Points, in no order, along strands that fork, close into loops and pass close to each other.
Two points are linked if the straight distance between their rows is under 157. Some points are linked to none.
z_60: [-17,47,-17,21,30,47,-32,26,-57,69,11,68,59,17,9,13,-33,15,5,-63,-22,91,28,7,23,17,54,49,-60,50,-13,9,23,20]
z_680: [5,15,-21,32,-32,14,20,44,16,-27,22,-35,-2,-31,29,15,-17,-8,47,27,12,0,-84,-58,-7,21,18,44,45,-11,-8,-4,-17,30]
z_989: [-29,-3,26,-21,-57,37,-30,27,16,-23,-20,2,-57,34,-4,-9,32,-22,2,-9,56,-7,12,30,2,-35,-62,-6,-32,3,-9,5,-18,24]
z_309: [-39,19,-8,98,-11,28,-15,4,37,36,-2,-36,-21,-30,12,9,-40,-3,43,42,-31,34,-38,-20,10,24,-5,46,-14,-14,13,9,-10,60]
z_640: [-10,51,6,32,-4,78,-35,17,-34,51,7,9,44,-6,-28,40,-18,14,13,-65,-11,49,40,5,39,-6,19,67,-79,47,-21,19,15,42]
z_536: [26,-13,-49,46,29,6,-62,28,18,25,-4,32,48,-31,-9,17,-31,15,-11,30,-16,45,-30,-48,-5,17,65,-14,-10,-54,-22,34,-11,35]
z_117: [-14,23,-6,49,-18,36,-18,17,22,34,29,-32,69,-36,44,14,-29,30,42,16,-18,-15,1,-23,8,32,20,7,-53,-43,-22,-11,39,41]
z_449: [8,-33,-5,-8,-31,10,-11,42,-17,-18,36,-24,52,-9,10,3,-27,40,39,17,4,-75,-1,-29,-7,-26,-40,-39,27,-31,19,-66,9,35]
z_52: [-22,8,4,2,22,-23,-72,-35,-46,5,17,8,-50,-13,-107,7,-47,-51,-6,15,-33,-17,-23,28,-22,-19,-13,-11,12,37,37,20,-31,12]
z_76: [15,15,-28,8,-21,7,75,44,35,-15,29,-8,-16,-11,16,10,32,-23,62,-2,-17,29,-45,-28,-20,6,57,29,31,-36,-21,19,-8,2]
z_662: [-12,11,21,-13,-6,22,9,50,-10,20,47,19,40,-34,23,-5,-19,14,62,9,13,16,10,-48,-22,-1,0,16,-7,-19,25,-42,-32,6]
z_568: [-42,34,44,-1,-11,-22,23,-24,22,-45,-40,-16,-12,-37,74,26,-4,15,-43,37,-15,2,-32,31,-67,53,15,-7,3,-19,-14,21,17,-21]
z_238: [-40,86,19,12,28,46,-28,25,-11,66,33,24,71,-64,6,9,-17,-1,23,0,-4,56,25,-16,38,-16,16,64,-27,-3,40,-41,-15,19]
z_868: [40,-14,13,22,56,-51,10,-21,28,-4,64,-6,41,-6,-8,-2,-19,-28,17,-5,-31,18,82,-43,10,18,40,-26,-29,20,27,12,47,8]
z_4: [13,-13,-20,73,3,17,-4,-7,44,-10,-14,-23,27,-79,5,72,-4,37,-26,23,-19,9,-60,3,-2,47,57,27,-10,-39,-52,52,23,-14]
z_18: [-14,-29,-20,61,22,-45,-67,67,33,-10,-13,-1,36,-37,-29,-27,-19,-74,-16,-6,-25,-35,27,-35,1,-7,4,-51,-21,7,32,-22,47,96]
z_237: [-11,22,-22,54,9,30,30,13,36,5,16,-24,71,-22,38,-2,-40,57,65,-33,-30,34,25,-19,18,31,38,-9,-64,19,-28,-6,62,-2]
z_557: [29,-3,-17,-29,-3,-19,65,-28,34,18,-68,23,-46,27,51,-5,25,35,-46,-1,51,38,-38,76,-36,23,-7,10,-9,-11,-33,56,55,-29]
z_431: [2,8,-29,-18,-16,-48,6,-30,20,-90,-2,4,-34,0,39,28,2,45,-18,8,12,-35,-21,-8,-32,24,14,-85,73,-21,16,6,30,18]
z_33: [11,-55,-6,28,8,-20,-30,-5,53,-9,3,-10,17,-37,-17,-22,-10,11,-27,-10,-10,-10,49,-2,-9,-4,30,-44,-45,18,-23,15,-17,-18]
z_234: [-36,-15,23,9,-33,-18,-75,-48,-15,-3,-12,-15,-5,-5,26,-40,-18,-61,-1,31,-27,13,13,22,21,-5,-41,-33,-9,-1,-27,-3,-5,-4]
z_553: [34,-42,30,-44,28,10,34,1,-24,4,30,-26,29,29,-18,-3,19,0,-20,-8,4,-49,32,-25,24,-35,-50,34,-2,-11,49,-64,-42,-22]
z_34: [30,-22,-46,-27,16,-19,82,-32,4,5,-18,-20,-45,48,-10,-21,5,13,22,10,-13,-28,9,6,-35,24,-19,-28,50,-36,40,13,-7,-36]
z_745: [9,-38,19,33,11,-16,-11,-5,44,-16,-2,-40,-13,28,1,-15,25,-32,-25,21,-1,-72,39,13,36,-45,-50,-44,4,-30,11,-48,5,11]
z_548: [-26,2,34,11,-23,-4,-65,-35,13,-42,-18,3,-9,-26,33,-18,-6,-44,-14,40,35,15,-9,-13,16,8,-2,-29,57,-2,-10,37,-31,-4]
z_929: [-5,18,-2,-19,9,-39,10,16,38,-50,50,4,12,-44,-13,2,-8,-34,24,8,49,44,-19,-76,-1,13,-27,14,43,16,24,-14,-40,-7]
z_990: [7,12,-18,17,-9,-11,-35,52,16,-4,-22,-1,14,-11,-15,0,-17,-29,-37,35,7,-49,-39,-21,-3,11,1,-8,8,-22,-7,-14,-57,10]
z_341: [-21,23,26,-17,-26,-10,-15,-11,-40,-30,-48,18,-48,14,8,-19,-5,-6,-46,-2,65,-20,-75,9,5,19,-18,25,37,67,-5,13,-40,-17]
z_934: [12,-7,10,-9,19,8,-46,27,7,17,21,21,25,-39,-20,-31,-24,-38,-2,18,6,88,56,-39,-8,12,23,-7,-30,32,37,22,-28,49]
z_584: [44,-21,33,-2,32,-49,-7,-39,12,-2,71,-23,15,2,-39,19,9,-46,8,13,-17,6,53,-34,12,-17,22,4,28,26,40,-12,1,-11]
z_917: [9,-25,29,-14,19,8,-21,-26,-2,6,47,-61,-12,3,-13,21,58,-74,26,-35,-63,2,70,-19,29,-80,9,27,-25,41,49,-49,25,28]
z_257: [-4,-17,-9,66,-15,39,-36,-17,3,35,-1,-5,-36,-7,-41,37,-4,39,3,-30,-18,63,-11,-1,30,16,31,83,-63,6,-53,30,-11,-8]
z_283: [0,23,-8,-19,53,18,-58,56,-18,30,13,39,24,-38,-1,-16,-39,-25,-30,12,-28,69,54,-31,16,2,7,-11,-29,0,77,-40,-26,61]
z_54: [-34,-14,-38,57,62,-7,-88,31,17,2,-29,14,45,-28,-14,-51,-41,-81,-9,-24,-53,9,30,-11,34,0,20,-42,-58,10,37,14,12,73]
z_347: [-7,25,-40,50,48,41,-76,47,18,33,3,47,33,-22,-2,-9,-44,-1,-5,9,-30,38,-11,-37,-2,8,48,-5,-29,-43,36,-16,-42,44]
z_940: [13,-3,-4,-19,-23,-23,-8,25,-55,11,-55,26,-31,35,14,-1,13,-31,18,53,12,43,-107,30,-16,12,17,61,60,9,-42,31,-2,-38]
z_573: [4,32,-51,15,-24,34,63,21,26,2,9,-21,38,38,6,-10,-14,34,64,-36,-45,8,29,-18,14,16,17,-26,-69,-3,-35,-13,27,-28]
z_529: [1,-24,20,-2,22,21,-17,-15,-42,-31,-10,2,34,-5,-8,-8,-59,-9,-3,74,10,-16,-56,-28,38,7,-40,32,11,-27,-35,-17,-35,-38]
z_256: [-47,-22,40,-3,-35,-29,-41,-22,1,20,6,13,-56,-5,-13,0,2,-11,-25,-5,17,-20,12,17,-48,10,-7,-1,-14,30,2,28,-51,-2]
z_714: [-22,72,-14,23,-21,-14,40,26,-32,-1,-12,4,-24,-37,13,-1,17,-7,-59,39,-4,-23,-104,14,14,23,29,-11,38,23,-58,15,-2,-53]
z_483: [21,-24,-8,-32,7,-29,23,61,-37,15,26,25,-9,-9,19,-25,11,5,-21,34,-16,-30,-47,-33,-24,-2,43,37,43,-57,-37,-43,-45,-15]
z_540: [-5,42,-27,33,-44,62,22,29,43,20,-38,-50,93,-9,27,-2,7,47,39,-36,9,-41,34,34,17,-39,4,-39,-7,-19,-21,-26,14,2]
z_678: [29,-31,-7,-21,-10,-49,43,-11,18,8,-15,21,9,39,8,10,17,16,36,-10,-9,32,23,23,-44,28,10,-2,-41,-10,-32,35,15,-56]
z_728: [-9,-9,-21,-34,16,30,26,-84,9,1,12,-35,-80,63,-29,-5,45,-7,8,-39,4,-56,60,32,16,-42,-66,-6,-3,-24,38,9,31,-2]
z_430: [-7,-21,45,9,37,-5,-56,-8,-54,26,47,-23,12,-1,-18,-8,-12,-70,5,-10,-60,-9,69,-22,47,-58,-9,29,-12,44,58,-71,12,39]
z_127: [-48,12,-36,53,87,69,-64,40,6,2,-12,23,51,0,8,-28,-64,-41,-1,-50,-41,62,27,-3,69,-14,17,-8,-80,11,35,0,3,56]
z_425: [-2,10,-14,26,-4,-24,39,-12,48,-14,-41,11,-16,-16,11,-12,28,41,-80,-19,35,-31,-16,31,-8,10,19,-68,29,13,2,36,-27,-28]
z_212: [-8,15,-41,-6,-58,-7,35,-9,45,-41,-30,-12,-12,26,-19,-10,18,11,17,-42,16,24,-18,25,-42,34,-10,-47,9,39,-12,64,-14,-28]
z_446: [4,13,-14,4,-57,36,-34,37,13,-3,-29,-5,-44,25,-35,7,3,-11,-1,22,23,41,-23,5,-13,-14,-22,3,-39,32,-33,32,-37,36]
z_107: [-4,-36,-14,-35,-6,-29,49,9,-27,-31,-1,20,-30,21,66,-20,9,43,31,15,10,-32,-65,-17,-12,8,17,0,67,-56,-32,-41,-7,-35]
z_601: [-48,-4,0,62,-9,34,-61,30,23,30,-22,-12,70,-31,21,-23,-31,-5,9,1,-30,-32,32,20,36,-15,13,-17,-65,-27,-26,-27,4,13]
z_502: [-17,32,-36,-9,-62,3,51,4,42,-14,-7,-12,-42,33,-10,12,30,-5,59,-44,4,46,-33,-9,-32,29,19,22,-2,20,-17,39,-27,-17]
z_991: [-24,-9,-10,7,-33,-2,-35,28,-5,-13,44,-27,65,-28,1,2,-6,5,47,-14,-25,-86,55,-6,8,-53,-35,-66,-2,-25,22,-61,81,61]
z_731: [3,18,-19,44,96,-16,-16,22,5,40,-29,41,36,-37,-48,8,-43,-29,20,16,-19,71,-33,5,-3,34,69,35,-53,-15,26,71,-6,-3]
z_906: [-13,26,9,33,-31,34,-47,-9,18,-50,-37,-32,-11,16,52,5,-9,6,-20,67,36,0,-41,-9,41,0,-17,-20,47,-31,-24,0,-10,13]
z_460: [49,-32,-8,-60,20,-52,21,62,-53,24,-1,44,11,0,-19,-10,14,-49,-30,19,-18,26,-36,-12,-23,-2,40,61,39,-14,-1,-43,-38,-33]
z_747: [39,-34,38,-19,43,2,-27,-46,-11,-5,34,-79,-7,30,-45,27,49,-68,-18,-7,-19,-18,30,-7,22,-54,9,37,9,51,30,-16,-7,1]
z_736: [11,-37,-12,-69,31,-33,75,-56,-39,-49,-16,36,-59,59,-8,-18,16,29,-24,-45,54,-29,-59,-8,13,7,-48,63,42,24,-17,-1,10,-27]
z_897: [-17,-13,27,18,10,-40,-33,-9,-34,-24,23,-22,-45,-50,-74,20,-52,-17,-18,46,-12,-39,-28,-3,-6,-12,-29,-12,40,71,17,-12,-14,-3]
z_333: [-27,26,-49,14,-28,1,17,-2,65,-89,-31,-19,-15,-44,32,46,19,52,-12,-14,5,1,-45,-11,-37,41,19,-69,35,-22,-11,52,37,9]
z_89: [-7,48,18,4,-32,32,-3,-3,-54,-2,-77,1,-61,13,19,7,8,-11,-17,22,51,24,-110,39,-9,26,22,44,55,25,-16,45,-32,-5]
z_148: [-19,19,11,16,-22,28,-58,-39,-11,32,8,39,-30,16,-11,43,5,13,18,-6,-4,47,-15,11,-11,32,-3,53,-60,-18,-79,47,10,0]
z_861: [37,1,8,-38,-9,16,3,18,-1,13,25,-1,12,48,-34,12,42,-1,-14,-59,-27,7,104,4,18,-29,-23,-19,-48,24,48,-43,-6,24]
z_739: [54,-31,-34,24,-15,-13,-53,5,15,3,17,5,67,-2,18,26,-14,33,-20,11,13,-3,-1,-36,-9,24,36,-45,11,-45,-43,29,27,30]
z_398: [-39,-16,-7,8,30,-9,-80,-14,-13,-20,14,6,-34,-43,-69,-35,-66,-57,17,46,-38,11,-6,-1,-1,-24,-15,-36,0,-14,47,-3,-31,33]
z_20: [57,12,27,-57,39,34,-18,26,-92,65,17,43,22,43,-12,38,-3,11,-51,-20,-36,19,64,18,6,-1,18,28,-17,17,42,-36,-9,18]
z_561: [-29,-28,32,9,-4,-4,3,-68,7,-5,19,-8,-21,-14,54,0,21,51,6,8,-26,-50,65,36,6,-42,1,-62,22,-47,-9,-20,24,-14]
z_277: [-18,-30,-22,28,-3,-19,-55,30,8,-4,43,-19,60,-26,29,-21,-31,-10,26,-18,-22,-40,44,-31,-3,0,-2,-56,-30,-7,17,-24,74,93]
z_845: [-39,46,30,27,-32,-35,41,-7,12,-6,-24,21,0,-64,24,35,5,16,-28,20,-3,38,-55,44,-50,58,14,-33,15,50,-30,44,41,-61]
z_821: [-10,46,-8,34,-22,-17,83,28,-3,7,-28,26,-1,-25,39,-9,68,16,-42,2,-6,19,-91,49,19,13,62,-29,58,16,-57,36,56,-53]
z_420: [8,9,-50,19,-47,-30,26,26,68,-21,-23,-25,12,8,-30,-21,-2,-13,21,-24,-8,-11,10,-13,-31,27,-10,-70,4,26,1,3,-22,-10]
z_218: [14,9,-14,20,105,-11,3,57,-4,31,-12,51,34,-38,5,-7,-53,-26,-25,8,-13,76,8,-26,-12,54,69,23,-42,7,44,44,4,40]
z_854: [7,-43,40,-31,47,-33,46,-96,-12,-50,-16,-6,-48,39,-28,37,22,37,-36,-25,44,-45,-46,12,13,-14,-20,59,61,74,9,16,31,-28]
z_44: [1,49,7,-14,14,20,-77,-18,-53,37,29,36,16,32,-39,20,-25,-40,15,17,-12,25,3,-15,14,34,-15,43,-62,-15,-30,18,-9,10]
z_582: [7,-26,-26,-14,-34,-8,6,11,13,-42,22,-24,-10,2,18,0,-11,41,28,22,-8,-43,-2,-19,-45,10,-32,-70,33,-42,10,-21,7,23]
z_250: [38,-20,45,-44,-6,-28,-1,-11,-24,19,17,2,-19,2,-72,27,56,-16,-24,-52,20,-51,5,2,-59,26,-37,34,35,53,22,24,-19,8]
z_654: [19,18,-36,-48,20,-43,87,-50,-27,-20,-29,24,-46,51,-19,-8,36,-15,-24,-44,53,-32,-32,11,-3,10,-35,9,76,29,37,42,12,-49]
z_807: [-4,-3,-6,-27,-4,8,15,-26,42,-65,8,16,-37,33,10,1,36,-8,-19,-26,30,-15,40,-33,27,-30,-35,-39,29,-27,30,-13,-49,-22]
z_389: [43,-44,-41,14,5,12,-9,-7,51,-1,-3,-8,55,12,18,-23,17,50,-5,-25,-1,-8,43,-21,-5,5,20,-66,-11,-44,-21,1,0,-5]
z_740: [-3,56,4,-3,-38,63,36,16,7,51,-4,-30,61,17,5,-15,22,27,47,-46,41,-2,21,13,25,-40,-3,17,-12,0,0,-25,-25,-8]
z_466: [-27,36,-5,50,0,-6,-31,1,5,-11,-12,-36,5,-50,8,8,-50,-25,21,62,-4,13,-90,-26,-9,50,-6,26,47,3,0,20,-12,24]
z_835: [39,-3,-30,-98,11,-6,85,59,-50,-12,45,11,-6,29,-24,-29,20,-14,37,-25,-33,11,2,-41,-11,-8,14,38,5,-24,6,-49,-12,-28]
z_743: [-26,4,36,-22,-17,-20,16,-60,10,-33,2,10,-77,24,51,7,2,53,-31,21,11,-22,26,31,-5,3,-8,-37,-15,-17,-15,-14,11,-29]
z_172: [-38,10,5,22,33,-16,-44,-14,7,42,0,21,-5,-43,-14,-12,-55,-12,38,57,-13,57,-14,9,-30,38,25,9,-42,-25,0,50,-2,8]
z_882: [-62,53,10,28,-38,14,-53,19,7,34,-30,-7,73,-52,7,-24,-30,-9,26,-43,-7,-21,53,52,31,-62,18,-11,-49,32,-35,-24,22,8]
z_210: [1,-33,11,32,6,-8,-47,26,41,-6,26,10,8,-16,-15,23,22,-15,-39,15,-11,-59,52,-21,31,-57,-15,-49,-7,-57,5,-43,-13,48]
z_866: [51,-23,4,-49,10,21,3,-78,-24,27,24,-2,-47,64,-6,-22,38,28,8,-40,55,-33,32,23,-12,-20,-76,10,31,-10,7,15,44,21]
z_696: [-24,29,-25,59,-33,16,-14,18,51,-43,-25,-12,-7,-74,23,48,1,42,-62,4,16,-23,-56,13,-6,35,33,-37,10,1,-47,53,17,16]
z_323: [14,14,-9,9,-16,42,9,-48,20,8,-79,-20,-55,14,16,7,24,32,-65,2,49,49,-53,65,0,19,-1,39,-32,15,-63,67,8,-6]
z_910: [16,2,-36,-7,-2,-45,95,-43,37,2,-56,25,-38,13,19,-28,30,46,-59,-38,40,7,-32,61,-23,17,16,-43,24,23,-11,45,16,-43]
z_748: [26,8,25,8,21,20,-3,25,-4,8,45,1,59,10,11,-13,-19,-17,-4,-11,-21,-5,90,-22,36,-25,1,-29,-40,10,20,-28,7,11]
z_524: [29,24,-29,-54,-8,30,76,71,-15,21,31,28,21,22,-3,-3,32,5,45,-27,-24,53,27,-20,-6,-9,47,12,-38,-37,1,-5,-7,-21]
z_664: [42,-31,-18,22,-7,-46,-59,-5,23,4,30,-10,76,-29,-13,11,6,-31,-31,8,17,-34,4,-37,-24,26,12,-36,47,-10,13,37,-2,51]
z_528: [-47,-27,34,35,-4,-37,-58,-2,-8,40,22,3,10,-20,4,-34,2,-68,15,-25,-52,-13,76,-2,32,-49,-13,-7,-59,24,26,-48,15,38]
z_602: [38,-23,4,-27,10,-62,64,-3,-21,-75,-27,5,-17,-19,20,33,-2,42,-1,26,16,-51,-58,7,-36,9,3,-44,107,-7,17,19,44,-34]
z_46: [-14,59,31,-29,26,3,24,54,-37,71,55,40,71,-47,24,13,-17,6,24,-28,4,36,48,-18,0,-4,25,42,-27,11,37,-45,6,2]
z_832: [-50,38,-15,6,-24,-1,-3,26,25,5,4,0,82,-26,-6,-26,6,-23,45,-95,-23,-36,89,24,31,-64,1,-41,-28,29,31,-42,22,0]
z_923: [38,-38,7,-22,-9,-40,57,-18,-4,-37,-16,-31,1,-4,-25,6,-8,4,27,14,0,-51,-18,-4,-41,13,-7,-35,88,22,30,11,-7,-39]
z_91: [-20,-12,7,21,-21,-30,-14,-6,36,6,-16,30,-19,-45,-16,8,-2,7,-47,2,13,6,-8,1,-22,12,37,-35,-8,27,-17,56,-49,-31]
z_261: [6,-37,30,-29,-17,-56,45,-10,-41,-1,2,18,-26,-12,-47,20,19,-4,16,-18,21,-24,-29,16,-58,19,-12,20,58,69,20,32,-7,-43]
z_353: [59,-75,29,-39,41,-4,34,-34,-40,39,5,-27,-41,59,-34,17,11,36,-2,32,11,-36,-18,11,-15,-37,-12,63,22,28,-2,-33,-1,-11]
z_448: [-13,33,3,-18,-1,52,-53,41,-7,22,28,27,45,-1,-14,18,17,-19,-24,-76,-9,43,76,-5,30,-6,-27,31,-102,42,-6,-12,17,41]
z_742: [46,-27,42,-46,15,24,-13,-47,-56,39,22,-30,17,44,-28,-10,41,21,30,-49,14,-69,53,19,-6,-30,-66,43,15,16,6,-25,37,26]
z_539: [-18,-60,47,-19,-30,-16,-14,-68,-34,-34,2,-49,-36,25,7,-7,-26,0,21,27,-10,-28,9,24,-21,-3,-52,9,28,49,-6,-34,4,-11]
z_838: [30,13,9,11,-27,86,30,-19,16,37,-19,-29,18,33,22,1,39,26,15,4,48,38,0,29,34,-18,-13,30,-14,-24,-30,25,0,-15]
z_720: [-57,51,5,85,21,54,-31,-4,3,67,9,-10,25,-36,-18,-3,-38,12,64,4,-28,49,7,-14,52,-19,15,48,-30,-8,34,-14,2,68]
z_523: [-57,23,3,-8,-35,32,20,11,39,-32,-39,2,-59,50,38,-15,27,25,8,-13,50,-19,15,45,26,-28,-69,-43,-21,-25,-4,-19,7,6]
z_97: [7,-48,49,-2,16,4,-37,-16,-33,-32,25,-35,27,-41,10,0,-38,-21,3,61,-8,-66,8,-19,19,-4,-26,-1,19,-40,10,-8,2,-14]
z_519: [-27,24,41,-36,-8,-33,43,-25,-17,-80,-43,-26,-33,-11,69,-10,-15,38,-50,16,23,-52,-58,15,-33,40,-6,3,26,9,15,-22,4,-23]
z_463: [-5,-19,-3,71,-12,21,-9,-28,37,0,-37,-46,-7,-30,2,38,-14,40,-13,-1,-24,53,-38,21,5,27,38,48,-44,0,-66,28,2,-51]
z_930: [-13,20,12,-23,51,29,-46,9,-81,63,37,75,29,20,-3,10,-46,-10,-25,-48,-30,47,72,10,2,25,16,10,-57,39,36,4,2,39]
z_82: [12,-49,37,-15,37,-30,98,-49,-45,-11,-49,2,-21,-12,-8,-11,3,52,-57,-5,40,-64,-70,31,17,-14,4,26,82,78,29,-2,34,-45]
z_575: [30,-29,-50,-87,26,-29,95,24,-29,-23,13,23,-56,33,-17,-45,33,-7,1,-6,22,-12,-38,-1,-7,-27,12,36,55,-35,-12,-8,-5,-38]
z_188: [76,-4,3,-73,50,-17,-19,41,-76,39,-6,57,5,25,-50,26,-15,-47,-51,8,-39,40,-7,-6,1,19,43,44,-2,-6,46,-28,-29,-9]
z_577: [-61,13,11,8,13,17,-60,2,-16,19,30,19,-20,-53,-13,-43,-46,-16,44,61,-13,21,8,-10,-2,-7,-13,-8,-24,-30,21,0,-28,32]
z_57: [-7,-4,-5,3,-25,3,63,-4,33,-3,-28,-7,15,7,62,21,18,42,44,11,-26,26,-15,32,-41,42,12,2,-4,-69,-32,17,38,-46]
z_473: [-21,-8,4,-39,26,4,48,-93,-3,-35,-15,-25,-92,53,33,-14,9,35,-12,-5,22,-42,31,40,8,-10,-27,-27,15,-15,50,-1,35,-15]
z_241: [-5,-2,-7,-25,-19,-9,50,-13,7,3,-21,21,-43,61,70,-31,34,28,4,-4,41,6,-41,7,-13,13,12,11,35,-21,-20,-3,-22,-33]
z_653: [-34,22,-2,-7,-14,6,30,21,34,-68,-47,-24,-54,11,69,-20,6,45,-24,11,38,-59,-32,19,-12,8,-29,-33,8,-42,29,-36,-1,20]
z_840: [-24,9,-60,-8,-11,16,66,-26,43,-53,-50,-18,-18,5,40,5,8,42,-2,-1,-26,1,-4,9,-47,62,3,-44,12,-65,-4,50,13,-27]
z_360: [-39,21,-14,11,-33,46,14,-2,54,-17,-17,-15,22,3,23,-21,24,39,31,-24,6,-21,36,35,27,-57,-38,-63,-20,-39,-21,-25,10,-12]
z_876: [31,-16,-26,-51,-20,-22,63,-30,-30,44,-10,10,-11,79,-2,-15,23,26,52,-10,-7,1,33,28,-34,28,-24,-14,2,-28,-5,7,37,-44]
z_390: [38,-5,-22,-2,-24,18,29,52,7,36,2,27,23,20,10,3,23,18,44,-19,-5,90,10,-33,-15,-10,72,26,-37,7,-43,12,-8,-10]
z_77: [9,-24,-31,2,17,-8,21,-68,48,-36,-3,-43,-15,32,14,-3,24,-1,-19,-4,-14,-90,21,6,13,-1,-49,-55,39,-70,32,-8,31,12]
z_900: [44,12,1,5,-4,1,-11,39,-25,46,-4,41,19,39,20,8,4,-37,34,27,9,90,-20,-26,-3,16,34,54,5,-4,-17,15,-12,-9]
z_456: [25,-30,-7,6,-5,-35,22,-51,40,-5,2,-43,-30,11,-54,3,17,24,-15,-27,-24,-11,46,44,-32,-5,4,-57,-26,42,-8,36,8,-25]
z_988: [-5,0,12,-23,-3,20,-27,16,-48,-22,1,4,6,29,-56,-5,-37,-33,-9,36,7,-9,-49,-31,40,-9,-64,58,-27,14,-18,-26,-48,-21]
z_620: [-28,40,19,9,0,32,-58,32,-39,14,30,2,26,28,-30,-5,-36,-55,17,22,-11,-16,17,-5,44,-1,-51,30,-73,2,0,-39,-6,-1]
z_583: [4,-49,36,25,43,-14,-36,-23,25,-20,12,-62,-13,13,-32,16,19,-47,-41,26,-10,-69,12,-14,35,-64,-16,18,39,19,21,-53,-30,-4]
z_831: [11,5,2,33,-18,-14,-30,10,-8,27,-47,16,1,4,28,17,-20,-36,34,63,-2,61,-71,3,-15,43,35,30,39,-8,-19,27,-17,-18]
z_476: [-8,31,-6,-30,-8,12,-9,63,-11,40,41,26,-23,-34,-8,-1,2,-20,6,17,-3,68,-10,-52,-17,4,8,58,-22,1,16,-49,-58,22]
z_499: [30,7,10,-49,-17,-1,-4,7,13,-28,38,24,-16,13,-14,11,25,-19,-6,-1,43,45,25,-34,-2,-5,-30,3,14,5,5,-3,-48,-11]
z_399: [1,-12,6,-1,-29,-3,-59,32,3,2,10,6,-6,-5,-47,-12,-26,-45,10,-8,1,32,45,-14,-19,7,-12,-8,-60,53,-3,25,5,49]
z_492: [20,-30,4,-42,42,1,46,-50,8,-23,31,-11,-32,44,-13,1,31,9,-35,-27,26,-18,29,-17,23,-31,-51,11,58,-23,57,-33,-42,-25]
z_987: [-21,19,-12,53,-14,-61,49,48,27,11,-19,47,7,-72,15,43,33,13,-2,12,-30,33,-77,36,-11,10,53,-2,19,18,-61,57,60,-61]
z_659: [25,18,-24,-60,-1,-25,90,36,-27,-19,-7,-7,-65,5,-2,-44,39,-17,-4,18,29,-9,-77,43,-12,-12,19,20,39,-8,-53,21,30,-35]
z_349: [2,10,19,31,-38,71,-24,-31,43,-19,-37,-42,4,2,48,-7,5,-3,-6,41,19,37,5,27,39,-7,-29,-17,-14,-20,-50,20,-2,-8]
z_426: [-25,7,-9,23,-36,19,-4,4,5,46,-28,18,-49,38,42,-9,14,26,-17,15,9,9,-46,17,-6,4,25,27,-9,-24,-54,-8,-43,-11]
z_494: [-4,-19,43,-13,25,-26,21,-34,-45,-51,-49,23,-19,-19,-3,-7,-20,30,-79,24,48,-54,-51,7,37,-9,11,7,71,57,21,3,-22,-29]
z_129: [74,-46,32,-51,30,-14,25,-9,-50,64,13,29,-19,55,-29,8,35,11,-18,15,34,-25,12,15,-16,-9,-32,58,-19,-29,-7,-1,9,-14]
z_424: [5,34,16,-53,-42,43,-36,24,-9,0,38,22,27,9,-31,10,48,7,6,-60,11,18,78,-14,13,-31,-57,10,-47,12,-4,-25,3,41]
z_692: [-17,-20,9,4,7,-55,-1,21,15,-69,37,-8,-9,-36,-37,-3,-36,-21,6,19,13,-24,-28,-56,4,-7,-44,-9,37,38,25,-33,-26,11]
z_744: [-15,-12,-14,22,-5,-6,9,-54,22,7,33,-37,14,1,8,-10,12,35,38,-23,-77,-60,84,22,5,-44,9,-70,10,-33,6,-38,47,-10]
z_435: [27,-17,49,-33,-4,0,-18,-29,-65,49,36,-10,13,41,-18,-6,-3,-1,4,20,8,-33,49,7,15,-11,-26,21,-22,4,6,-25,-9,-19]

A fork is a point with three links, a tip a point with one. Leave the first point through the second and follow the links. Name the first fork or tip that comes.
z_748 / z_861: z_426
z_398 / z_52: z_435
z_426 / z_241: z_747
z_97 / z_529: z_333
z_234 / z_548: z_523
z_654 / z_736: z_831
z_553 / z_492: z_218
z_4 / z_463: z_97

A tip is a point with one link. Name the tips that can be reached along the links from each point below, in the order of the rows.
z_743: z_218, z_353, z_744
z_662: z_420, z_654, z_476, z_659
z_582: z_127, z_250, z_97
z_448: z_210, z_528, z_77, z_426
z_117: z_573, z_832

How many points has the smallest loop of links through each point below? Write - if it is on no loop.
z_34: 9
z_582: -
z_536: -
z_731: -

Name the points in between on the shortest way along the links from the first point to the second, in order.
z_840 / z_54: z_333, z_431, z_582, z_449, z_991, z_277, z_18
z_34 / z_44: z_923, z_602, z_431, z_333, z_696, z_4, z_463, z_257, z_148
z_900 / z_736: z_831, z_940, z_89, z_341, z_494, z_82, z_854
z_188 / z_77: z_20, z_930, z_60, z_640, z_448, z_424, z_861, z_748, z_868, z_584, z_747, z_583, z_745
z_360 / z_536: z_523, z_989, z_446, z_399, z_934, z_283, z_347
